Each row is a point on a landscape with many valleys, with its height.
A ball rolls from a point to the lowest of its 2 nearest points, and stops where none of them is lower. Distance is the straight distance between rows; heights are no part of it.
j466 (h 27.3): [124 160 128 148 140  88 114 139  99 170 180 123 108 119 100 139 154 120
  85 148 101]
j491 (h 30.6): [179 127 108 115 108 148 165 143 170 110 119 105  99 106 118 174 122 199
 157 154 116]
j185 (h 32.1): [128 148 130  77 144 116 141 139 182 141 163 100 151 139 159 154 191 142
 102 160 110]
j577 (h 38.9): [140 122 125 115 105 141 137 101 188 119  87  87 142 146 210 101 142 123
 105 106  90]
j809 (h 53.0): [125 108 144 157  89 144 102 121 140 150 100 109 122 121 113 134  60 127
 149  69 102]
j389 (h 19.9): [100 182 131  91 118 150 115  70 147 151 155 139 122 140 172 118 112  65
 135 111 107]
j519 (h 65.1): [175 110 121 152  88 135 154 158 134  81 122 111 145 183  80 149 146 168
 122 142 121]
j781 (h 40.5): [ 99 127  95 158 145 132 105  76 119 153  98 137 127  94 203  77 129  82
 119 112 104]
j621 (h 17.6): [160  90 137 130 170 124 146 170 149 147 151 119  91 114 120 125 101 133
 162  88  92]
j588 (h 46.0): [106 102 112 115 189 137 103 128 141 172 150 182 107  68 145 136 125 110
 154  70 146]
j318 (h 24.9): [148 104 147 162 133 138  86 123 148 185 155 169  70 107 110 147 113 161
 120  96 103]
j430 (h 35.9): [135  76 138 171 110 162 121  99 193 127 114 135 148 172 184 100 146  98
 136 101 103]
j706 (h 27.8): [153 164 157 115 167 138 188 149 138 127 100 116 121  79 138 106 156 132
 157 135 167]
j696 (h 21.2): [172 171 140 140  91 133 134 100 143 109  96 125 121 155 180 148 134 219
 123 180 104]
j469 (h 68.1): [142  73 121 166  97 147 135 167 153  91 137 115 161 113  90 121 150 149
 140 127 144]
j447 (h 60.7): [129 171 177 122 124  94  98 187  76  92 150 112 125 149  59 132 112 144
 143 137 129]
j603 (h 60.0): [183 118 136 115 161 124 196 133 141 180  94 113 104 152 127 157 119 151
  84 124 146]
j300 (h 41.8): [114 103 129  92 159 134 105 139 119 137 153 194 114 101  95 135 167 122
 124  84 180]
j972 (h 62.5): [ 91 124 118 167 125 126  91 120 117 147 164 146 184 132 106 147 134 118
 109 165 158]
j942 (h 10.1): [123 180 108 113  99 141 164  74 155 122 181 125 134 142 150 124 146  76
 154 170  93]
j791 (h 20.1): [136 112 108 183 135 126 109 115 126 162 158 155  84  61 108 108 146 119
 138 103 103]
j606 (h 50.0): [139 106 135 126 111 152 153 134 115 138 122 109 110 135  83 158  50  91
 152  74 143]
j497 (h 44.2): [ 76 120 134 159 129 125  85  90 102 170 101 145 138  74 159  81 165  94
  82  78 102]
j633 (h 64.8): [ 89 159  97 118 126 138 143  79 117 167 174 168 136  88 106 145 160 104
 115 191 162]
j107 (h 40.9): [139 138 125  37 160 120 171 160 160 121 128  95 110 127 136 173 168 145
  84 132 132]
j34 (h 34.7): [116 129  95 212 108 106  87 117  72 131 140 146 123 110  86 133  91 144
 143 156 150]
j589 (h 59.1): [123 110 129 126 133 114 117 158 120 142  98 128 115  88 101 142 110 180
 108 134 143]
j718 (h 54.0): [128  96  57 127 124 150 154 114 143 113 110 156 132 149 145 122 127 117
 120 140 164]
j116 (h 84.6): [160 156 123 118 137 106 164 168 101  96 100  69 137 153 156 128  73 143
 178 151 122]
j137 (h 75.4): [153 161 141 115  99 142 204 118 111 101 112  86 123 169  83 176 105 117
 121 137 175]
j201 (h 29.8): [163 186 115 113  89 110 153 130 116  80 108  69 138 160 149 148 153 187
  97 171  81]
j929 (h 50.7): [137 105 110  96 173 116 202 177 123 112 108  95 143 131 109 150 161 122
  94 127 154]
j266 (h 12.5): [149 162 111 160  67 144 125  75 150 129 118 135  89 117 149 126 140 164
 132 165 101]
j411 (h 70.9): [154 165 140 120 132 138 164 141 138 135 153 121 132 157 105 186 129 152
 123 156 150]
j520 (h 23.5): [173  73 138 122 148 149 181 175 178 133 134 107  88  97 127 150 104 187
 176 119 115]
j426 (h 67.9): [145  87 124 161 105 140  94 120 158 100 103 104 101 181 183 121 102 160
 130 124  71]
j873 (h 38.1): [127 183 110 111 131  86 157 129  85 139 131  80  94  96 122 142 129 130
  92 142 125]
j403 (h 53.7): [103  41 118  98 155 144  80 162 131  95 103 149 158 127 163 103  73 123
 176  84 116]
j923 (h 38.7): [127 159 136  76 144 156 190 121 120  90 115 139 108  98 110 130 144 100
 164 127 212]
j443 (h 34.3): [107  89 138 121 183 115  52 129 107 132 111 186 119 145 161  87 141 119
 121  84 125]
j895 (h 27.4): [102 154 117 100 151 145 113  62 151 147 136 176 133 140 197  97 165  96
 133 160 136]
j224 (h 43.1): [111 140 100 202 119 117 106  85  98 190 127 154 111 116 133 134  88 124
 103 158 132]
j220 (h 59.6): [152 115 130 116 132 111 186 186  92  70 120  92 131 178  60 137 135 128
 111 127 138]
j74 (h 37.3): [101  83  91 160  64 137 148  69 112 134  86 128 149  88 128  84 146  98
  84 119 116]
j130 (h 61.0): [154  98  75 118 161 130 152 119 161 155 112 151  96 169 157 152 121 149
 100 146 130]
j894 (h 45.7): [121 124 128  95 112 133 128 149 141 144 142  87 127 159  99 170  88  92
 104  79 110]
j657 (h 24.8): [122 127 152 135 115 124  96 147 176 123 146 100 157 155 172 160 171 179
  96 170  83]
j303 (h 29.5): [125 136 151 127 176 110 102 127  82 139  83 147 115 135 151  73 108  95
 129  66 120]
j330 (h 45.3): [112 124 131 124  91 104  88 170  95  64  86  78 157 177 134 104 103 133
 129 129  95]
j932 (h 45.9): [ 88 133 149  92 104 130  59 161 109  71 168 149 151 137  94 119 137 114
 163 119 152]
j454 (h 34.4): [120 153  85 127 136 119 159  52 144 144 120 139 122 130 226  72 151  85
 138 160 103]
j668 (h 22.0): [130 128  89 166  46 129 138  91 134 105 164 126 109 117  93 137 158 160
 131 172  96]
j724 (h 57.8): [114 123 123 151 144 128 138 106 149 186 181 173 172 156 128 138 172 111
  72 170 151]
j966 (h 47.8): [130 170 166 106 178  87 173 166 126 153 130  51 120  97 114 177 130 136
 100 142 141]
j828 (h 44.0): [ 82 143 131 117 111 106 123  77  85 146 122 134 151 119 127  78 166  58
  76 118  97]
j665 (h 80.5): [191 167 157 106 144 130 195 142 104 109  81 106 109 164 120 159  70 174
 169 149 154]
j506 (h 38.0): [114 145 118 141  62  99 160  50  93 128 131 118 137 125 116  76 163  63
 112 152  60]
j896 (h 17.5): [106 137 148 148 116  88  65 136 116 130 146 122 136 163 121 145 158 158
  68 156  99]
j539 (h 74.5): [131 184 145 131  80 142 175 107  86 100 146 110 143 160  61 130 133  81
 132 136 154]
j537 (h 55.8): [ 91 165 164 111 114 135  88 164 124 126 134  90 185 125 124 158 106 137
 128 159 139]
j155 (h 23.2): [138  86  88 181 119  98  97 131 101 114 157 167 123 123  74 137 151 179
 117 166 140]
j550 (h 38.2): [103 102 149  88 136 136  67 120 129  91 141 199 113 128 120  99 187 124
 113  81 139]
j990 (h 50.1): [112  64  87  98 158 149  87 143 139 119 132 182 102  99 150 123  87 137
 180  91 146]
j43 (h 49.8): [123 123 123 193 176 123 119 134 110 210 124 148 153 124 134 149  77 120
 136 139 162]
j17 (h 63.3): [126 119 100 141 124 115 117 104 136 166  85 113  97  88 142 113 114 147
  89 118 112]
j97 (h 70.8): [137 182 143 154 152 112 171 154  94 146 128  72 115  82 114 167  63 135
 183 156 155]
j530 (h 53.9): [140 133 152 185 157 147 130 107 155 204 156 160 174 151 122 139 128  95
 137 135 158]
j143 (h 57.9): [117 102 118 106 113 141 111 157 127  74  82  99 127 103 144  97  86 127
 180  94 130]
j360 (h 65.9): [123  76 109 146 131 120  78 104 138 128  57 124  84 121 187  97  98 158
 108 108  89]
j973 (h 46.7): [ 97  73  62 131  89 166 131  83 128 111 116 186 151 125 101 114 126  92
 125 105 168]
j213 (h 29.9): [146 133 143  90 116 153 138 131 152 105 124 141 109 140 112 117 143 117
 132  89 143]
j408 (h 51.2): [110 128 148  94 119 121 102 159 125  88 112 104 182 154 121 124 144 121
  92 123 136]
j960 (h 55.1): [122  74 157 163 123 127 100 168 107 140 112 122 146  93  91 134  85 146
 135  80 123]
j406 (h 33.4): [114  71 152 148 138 161  95 130 188 115 145 151 161 118 170  87 182 107
 151  95 116]
j347 (h 60.4): [ 82 149 139  98 147 126  64 133 105 142 141 160 159 119 135 154 127 134
 111 148 173]
j551 (h 65.6): [153 204 167 143 125 114 156 168  90 105 144  67 141 138  78 161 101 125
 160 150 137]
j850 (h 70.3): [107 166 136 144 105 149 160  96 112 130 176 143 143 103  86 128 144  81
 152 153 159]
j324 (h 41.9): [134 121 137  99 122 130 122 138 170 153 108  66 148 161 173 132 105  93
  97  81  86]
j196 (h 17.0): [175 166 138 168 158 123 175 110 131 159 102 139  98  58 151  98 156 155
 145 161 155]
j305 (h 31.1): [145  83 175 131 156 145  89 159 195 138 166 167 124 114 131 118 187 156
 145  95 118]
j801 (h 53.6): [ 99 137 129  96 140 101  90 176  61  79 129 129 141 115  85 123 111 135
 150 144 171]
j680 (h 9.7): [140  86  98 153 169  88 107 160  99 140 161 171  81  94  90 118 160 153
 110 123 119]
j36 (h 28.4): [117 121 164 139 151 125  62 145 167 165 186 149 116 108 134 141 139 134
 151 111  97]
j930 (h 38.3): [140 173 122 140  70 100 121 131  91  67 122  98 144 184 115 119 127 136
 126 154  86]
j45 (h 36.9): [135 174 145  86  94 179 150  95 140  92 103 157 102 130 112 137 113 127
 168 129 185]
j907 (h 54.6): [161 193 171 103 159 118 200 124 120 163 108  79 101 135 134 151 102 123
 113 131 162]
j545 (h 23.9): [148 118 144 110 170 121 123 154 131 134 136 146 113 170 144 100 106  92
 152  76 117]
j53 (h 92.8): [131 110 144  85 177 119 119 186 115 110 129 142 171 205 141 152  54 163
 162 158 142]
j655 (h 89.0): [149 112 120  95 195 120 166 196 109  87 114 118 156 154 150 124  83 155
 193 164 146]
j101 (h 31.0): [ 99  97  88 173  62 119 131  70 126 123 137 124 129 117 138 101 142 108
 108 164  70]
j159 (h 42.0): [100  98 125 126  91 166 150  65 129 129 117 173 144  94 108  91 168  81
 115  82 149]
j363 (h 41.7): [ 83 155 168  76 126 131  71 132 144  91 171 142 144 123 132  97 181 109
 140 113 119]

Where does a ball stop that starts at each point below?
j360 -> j680
j324 -> j680
j426 -> j680
j972 -> j680
j519 -> j896
j347 -> j266
